Points on a hilly landscape, in no order, each with its height.
A ball rolls from a point to the lowest of its 2 nearest points, and stops where none of them is lower. Distance is the straight distance between rows; heights are no part of it.
mar: [  1  -1  18 -31  10 -15 -15  13  15   2  -9 -27  -7   4   5  11  11   1
 -21   8  -7   4  14]  (h 24.9)
Pafog: [ -4  -6 -17 -16 -15 -11  -4  22  26  -4  -7 -14   1  -4  -7   0 -17  14
   8 -13   1  -9  21]  (h 55.0)
vodev: [ -1  -6  11 -15  -6  23 -17  23 -17  -1 -14 -34 -11   7   4 -14  12  15
   6  -7 -10  -6  19]  (h 45.1)
puf: [  8  20  -2   1 -28  -5  18   5   4  -6   6 -13  -3   7   0 -16  -2   2
   7  -8  -6   2  22]  (h 39.8)
regol: [ -1  13  17  11  10   9   6  -5  -3   4  -4  34  -6  17   3   5  10 -13
   5  23 -10  -8 -21]  (h 30.0)
Nin: [  6   0  19  -4  24   1 -14   4  11  11   3 -14  -8   4   1   9  15 -10
  -2  12   7   3  -9]  (h 27.5)
ligi: [ 14 -27 -17 -25   8  10   3  32 -15  -6 -32 -24  22 -18   7  -6   2  11
 -19  -6  -5  12 -12]  (h 59.7)
tavin: [  2   7  12 -25  -9  -7 -25  16  12   1 -15   4  -5  18   4   5 -12   1
 -10   0  -1  -8  15]  (h 25.8)
Nifad: [-14  18  -4  12 -20 -13   2 -15   8  13  -7  39  -7  24   2   5  -3   2
  -6   4 -20 -18   6]  (h 44.4)
Voz: [ 21   3 -29   9  21   2  -2  -9  -1  -3  -7 -19  22 -18 -15   2  -4  -9
  -2 -15   7  16 -14]  (h 38.4)
betu: [-15  -3  -9  20  -6   1  20 -11  -5   4  18  12  -7  -9  -6  -6   1 -11
  17   2   2  14  21]  (h 46.3)
ber: [ 12  -2 -14  10 -15   8  33   7  -5  -8  20 -18   6   0 -23 -19 -12   6
  11 -14  -6   5  14]  (h 66.1)
Vari: [ 10   0   5  10  -4  -7   6 -11   6 -12  -3   8   2  14   7   5 -12  -8
  14   3   2 -18   1]  (h 45.6)
dalev: [ -3   3   3   6 -10  -7  -7  -4  22 -16   3  10 -10  12  -4   6  -4   8
  -2  12  -2 -27   6]  (h 41.1)
rema: [-11  -1  14 -28   3 -14 -13  10  14   5  -7  10   1  11  10  17  -1   1
 -11   6   5 -13  -9]  (h 14.8)
Pid: [ -6  23  -5  12   2   4  18 -17  -3  11   0  33  11   4   9   8  10  -9
   2  23  -4  -9 -25]  (h 33.5)
lag: [ 12 -34  -2 -24  15  -9  -4  17  -7   4 -14 -17  21 -21   8   2  -6   8
 -19  -6   4  10  -2]  (h 51.1)
tor: [ -3  12  -1  -6 -18  -5 -10   2  11  -2  -5   6 -13  14   2   6  -3   3
  -1 -21   4   2  38]  (h 34.5)
lelif: [ 16  -4  -3   6 -16  -6   0   3  12   7  18   5   2 -19 -12 -17   2   4
  -1   2  -8  -9   8]  (h 33.7)
fuzen: [-13   9 -18   9  16   8   9 -13   3  -2   8  10  19 -11  -3  17   3   2
 -10  11  23  -5 -28]  (h 52.9)
kise: [ -4   2  -6  20  -7  -2  24  -4   5  -5  10  25  -4  11 -12  -9 -10  -6
   7  -5  -5  -2 -13]  (h 13.4)
nuret: [ 18   0   9   6 -13  14 -21  -1   4 -11  13  -5 -17  -2   6 -17  -1  -4
   0   4  -4   3   8]  (h 58.3)
zofos: [-18  16 -10  18 -10  10  19 -15 -15  26 -11  38  -4   9   3   1  14  -3
  -3  23  -9 -24 -15]  (h 36.9)
Rit: [  3  -8  26 -24  19   1 -20   0  14  16  -2 -13 -18  15   4  26   5 -15
 -13  20  -1   3  -6]  (h 33.0)
bepig: [-17   5  12  13 -11   3  14 -11 -11  -9   6  41  -1  11   9  -2   9 -21
  15  16  -8  -5  12]  (h 26.6)
tanuf: [ -2  20   0  -8 -11 -13 -17   5  24  -6  -5   8   5  11  -3  16  -5   6
  -9   9   1 -19  28]  (h 35.2)
tufun: [  9  -1  -6  -5  23   3 -15 -14 -11  -9  -7 -19  17  -7  -3   9  -7  -9
   1 -13  12  12 -18]  (h 28.1)
gosi: [  2   6   0   4  19  -7 -18 -10 -17  -3  -5   9   6   1   0  18 -10  -8
  -5   2   9   6 -28]  (h 19.9)
neru: [  2 -14 -18  -5  -5   0   8  -1  21   2   2 -20  -1  -5  -4  -6   0  14
   1 -13   5  -5  19]  (h 48.3)
mezaz: [-25  17  -8   9  -4   2   0 -16  -1  14 -10  26 -19  13   4   9  10  -4
  -5  21 -15 -18   4]  (h 40.5)
vudev: [  9  -1  16 -18  24  13 -16   5  -2  -7  -5 -17  10   1   2   5  -4  -2
   9  -8   6  11 -19]  (h 34.9)
Goti: [ -2  11   7  14 -15   1  18  -4   3 -17  11  -6  -4  -7 -13 -14   7   7
   9  -1   3   1  19]  (h 33.3)
sugit: [ 13  -5   5  14   3  13   0   4  -4 -10  16  -9   8  -7   3 -10  -7  -3
   4   7  18   2 -14]  (h 59.0)
Zemen: [-11  10   0  15  11 -14  18 -16  -4  16   4  11  -4   6   8  11  17  -9
   5   1   8   4  -9]  (h 30.7)
dobe: [ -9   3  -2   8   3  -3 -11 -16  16  -9  -8  12 -11  12   4  14  -2   9
 -12  26  -7 -26 -15]  (h 44.8)
Rira: [ 10 -18   1   3  11   6 -20  14  -9  -1   6 -10   0 -18   3  -2 -11   2
  -8   5  19   4 -11]  (h 56.7)
dukeb: [-17  11  -8 -13   6  12  -3 -13  11   7   0  15   8  -1  10  15  -3   2
  -9  19   9  -5 -35]  (h 54.9)
kubub: [  3 -23   0 -35   1 -16  -4  16 -21  -6 -26 -22  13  -8   9  -2   0  10
  -5 -16  -2  -1  11]  (h 58.4)
zuda: [ 23 -10  13   7   6  15  -1   0 -14   1  -2 -11   7 -11   4 -14  17  -4
  12   0  -8  12   5]  (h 49.3)
nupir: [-11  -3 -15  -7   0 -26   0   0  18   6 -11   8   2   6   0   4 -14   7
  -1 -12  -1 -12  -8]  (h 47.0)
fubi: [ -7  12  21 -12  15 -12 -23   9  19   3  -4  -9 -16  13  -4  19  12   6
 -19  15  -4  -8  25]  (h 10.4)
san: [  5 -15 -10 -22  11  10 -12  18   4   1 -17 -38   0 -10   6  -5   4   1
  -2 -10   6   2  -9]  (h 48.8)
raf: [  4  -2  -2 -21 -17  12 -11   6  -7  -9  -5 -37   7  -4  11 -13   9  23
  -9  -1  -4  -3  18]  (h 51.0)
vesub: [ -8  -1 -14  25   7 -11   5   5   8   3   4  -8  -9   1   0   2  -8   2
   4   4  10  -6  -3]  (h 50.0)
sepob: [-11   9  13 -11  -9  15 -12   0  10  -6   5  23 -11  14   6   4  -2  -2
   1  11   7  -7 -12]  (h 62.2)
vam: [ 16  -6  -5  15  -5  19  18   4 -25  -4   8  -9  10 -18 -24 -18   4   2
   8 -23   1  20  -9]  (h 58.6)
tozo: [  3 -20  -5 -23   0  -8 -11  26  21   0 -13  -6   3 -13  -3  -8 -14   5
  -8  -9  -7  -4   2]  (h 62.0)
mubes: [ -1   2 -16  24   4   4  23  -8 -19  -1  18   0   8 -17 -10 -11  -4  -9
   7  -2   5  26   7]  (h 42.8)
gulip: [ -5   3  -8  25  11   8  -3 -17 -11  -3  -5  30   6   1  -9   9 -11 -12
   5  -1   5   1 -33]  (h 12.6)
riba: [ 12  -6 -12   5 -10  10 -11 -11  -2   1   6  -6 -16  -1   8 -17   3  -6
   6 -14 -11  13  18]  (h 54.1)
bufir: [ -1   0  16 -13   0   7  -5  -4  19 -10  -5 -15   1  -4   1   0  13  16
   9   0  -4  -1  24]  (h 16.9)
bufo: [  6  -5   0   0   2  11   0  -9 -12  -1   1  -9   2  -6   8 -11  -7  14
   2 -24   1  24  -8]  (h 22.8)
Vid: [  1  -1  16 -29  11  12  -9  11   9   3 -10 -36 -10   8  10   2   9   9
 -13   7 -10  18   3]  (h 35.7)
lized: [ 18  -5   3  11   0  -2  10  -2  21  12  12  16  13  -7  -4  -5   3   0
  -1  -2   0  -9 -13]  (h 42.7)
gemi: [ 14  -1  16 -12  10  22  -9   9  -5   5  -2 -24  -3  -2  10  -7  15   7
  10   3 -11  26   2]  (h 43.6)
Retap: [  2   2 -18  22 -14 -22  27   1 -10  11  23   1  -5  -8 -17  -5  -3  -9
   0  -9   0   0  -1]  (h 42.6)
vofim: [  1   2   1   5   5   4  -2  -3 -20   2  13   6   7  -9   0  -5  -7  -1
   0 -22  20  20 -21]  (h 13.1)
Kima: [-29   3  -7  23 -25   2  23  -4   0  -5   2  42  -9   6 -17  -2  13  -9
   5  10 -20 -19  24]  (h 36.1)
tabar: [-15   1   0  -6  12 -23  -3 -13  -1 -11  -2 -15  -3   6  11  15 -11   4
  -6  11   8   1   8]  (h 56.5)
zozo: [ -2  -6  14  20  -7   6  17   1  -7  -9   2  32  -6  12   3  -8  -5 -18
  17  -2  -9   6   4]  (h 21.9)
Tipu: [  6   5  16  -9 -10  -9 -15  17  -3   0  -9 -15  -6  10   5  -6  -1   5
   1 -14  -1  -4  11]  (h 34.7)
big: [ 14  -8 -20   9  -8  16  29   5 -22   0   3 -34   6  -2 -22 -14 -10  11
   3 -27   2   6  -8]  (h 62.3)
kul: [-7 21 18 -3  8 -4 -1  3 17  5  2 -5 -9 10  3 14 15 -3 -3 16 -3 -5 -7]  (h 21.5)
Feb: [  2 -11   6 -35  13   5 -24   9  -9  -2 -12 -28  -5  -8   4   2  -3  -6
  -7 -11  -7  12 -18]  (h 41.9)
gen: [ -4   4   8  -5  13 -13 -14  13   3   4  -3   9   1   2  -3  11  -6  -2
 -10   4   6 -14 -29]  (h 22.6)
Rufu: [ 10  13  12  -4 -12  -8   2   8  -4   5   7  -2  -1  -1   8  -4   8   2
   5  -2  -2   7   4]  (h 40.4)
nime: [  8 -19  -5  -7   6  16 -17  14 -19  14  -8 -27   6  -7  10  -5   0  -5
  -1  -6  16   4  -6]  (h 53.7)
midur: [ -1  -3  -7  12  10  -8  -1  -2   2  -6  11 -19 -10  -1   5   2   0  11
   4   7   6  14  13]  (h 53.2)
sivuf: [  1   2  -2  18  -9   1   6 -14 -12  -4   6  -4 -15  -5  11  -9  11 -19
   4  -2  -1  15  19]  (h 49.7)
mun: [ -2  11  20   3  -5   4   5   1   6 -20   6   4   6   7  -3   0   8  12
  13   4  -3   0  34]  (h 27.1)
sisi: [  3   6   7   6   5  18  -4  -8  11  -4  12  10  -6   0  11   0   3 -14
   3  12  17   2 -16]  (h 60.8)
tavol: [-25  -3  -2   9  -8  18  21 -26 -14  -1   0  47   5  -2   5  -3  13 -24
  11  26 -21 -12  -4]  (h 29.9)
zovav: [ -9   2 -10  -1 -15 -10   6  -5  19   2   2  12  -7   3  -4  -2  -3  11
   2 -17  -4  -2  14]  (h 41.2)
Dufin: [  8  -4  30 -12  -7  10 -20   8 -15  -5  -7 -31 -10  14  12  -2   1   9
  -8  -3   5   2  17]  (h 40.1)
riv: [  0  -2  -8 -11   9 -17   4   5   4   3  -6  -8   5  -7  -3   0  -5  -3
   8 -20   4  -1 -11]  (h 51.5)
Zilol: [-11  13  10   9 -13  -3 -17  -3   3   3   3  15 -20  19   2   3   7 -11
  -5   2  -3   0  30]  (h 27.8)
vip: [ 16 -12  -4 -20   2   5 -16  -4 -11  -2  -6 -13  15 -16  13  -9 -19  10
  -6 -11   4  21 -15]  (h 34.6)
Sas: [ -7   0 -14  15 -13  -7  25   2   3   9  19  -9  -5   8  -7 -10 -14  -1
   4 -13  17   3   0]  (h 46.4)
rafel: [ 10 -16 -24   3 -10   4   6  12   1  -6 -10 -35   1  -6  -6 -11 -10  12
  -3 -11  -9  -5   9]  (h 37.0)
Zego: [-27  11  -4   8  -8   7  15  -7  19  -5  -6  35 -10  11 -13   5  10   6
  13   7 -10 -20  17]  (h 40.2)
Razer: [ 28   5  -5  15  13  21   5   1  -8  -4   3  -8  10 -11 -13 -11  11 -16
  12 -14   5  15  -9]  (h 54.7)
gaz: [  3   0  -9  11   8 -10  15  -6  -5   3   9   9  28  -6 -12  13  -9  -4
   6   1  20 -14 -24]  (h 50.7)
tos: [  3 -23  18 -25   7 -18 -21   9  -9   7 -17  -8   2  -1  14   8  -6   4
 -10  -6  -4   1  13]  (h 63.1)
kofis: [ -2  13  23   2   4  -5 -22   2  -1  -5   3  -8 -22  16   2   7   6   8
  -2  11  -9   9  31]  (h 21.0)
Mamer: [-18   2 -14   1  -3   3   0  -3  -3  17   3  28  -1  -3   4   5 -17   1
   2   8   5 -12 -26]  (h 57.1)
Mati: [ 16 -13 -15  15  -4  -5   5   6  -5   2   5 -13   7 -17 -12 -15  -3   9
   2 -13 -14   4   2]  (h 14.7)
sulab: [ -5 -18  -1 -28  -6 -18 -32  12  -9  -6 -15 -16  -3  -3   5  -4 -15  12
 -23  -3  -3  -1  22]  (h 66.7)
Metir: [-34   6  -9  17 -15  17  27  -5  -8 -10  -1  43  -4   3  -6  -5  19 -10
   4  32 -18 -21   8]  (h 32.8)
liper: [  0   5 -22  28  -5 -11  28 -11 -20   0  21  19   4  -8 -17   1  -3 -22
  13   2   0  11  -9]  (h 38.5)
limen: [ -8  15  23  11  10  -6   5 -12   0   2   1  17 -13  17   8   8  12  -3
  -3   8  -3  -4  -6]  (h 26.5)
lozel: [ 14   9 -12   0  13 -14  13   1  -2   2   2 -10  21 -19 -11   2   3  -3
   6  -7   9   5 -19]  (h 46.6)
Buri: [ -1   4   7  10   5  -5   5  -4  -9  -3   8  22  -2   1  -8  -2 -14   3
   4 -13  -2   4 -22]  (h 2.1)
Ninit: [  7 -19   0 -28  14  -6  -7  -7   3  -7  -4  -5  25 -18   6   7 -13   9
 -11   0  15   6  -9]  (h 43.5)
Vud: [-10   8 -17  21  -3 -11  21 -19 -17  17  14  28   7 -10  -8  10  16  -9
   4   5   2  -4  -7]  (h 34.8)
Vadaz: [10 -8  6 -7  2 -2 -2 -4 30  9  3 13 10  5  8  5 -2 11 -7  7 -5  0 -3]  (h 49.1)

Where does a ball stop that starts at each point below?
big -> fubi
sulab -> Buri
sisi -> tufun
Nifad -> Buri
tos -> Buri
dobe -> kul
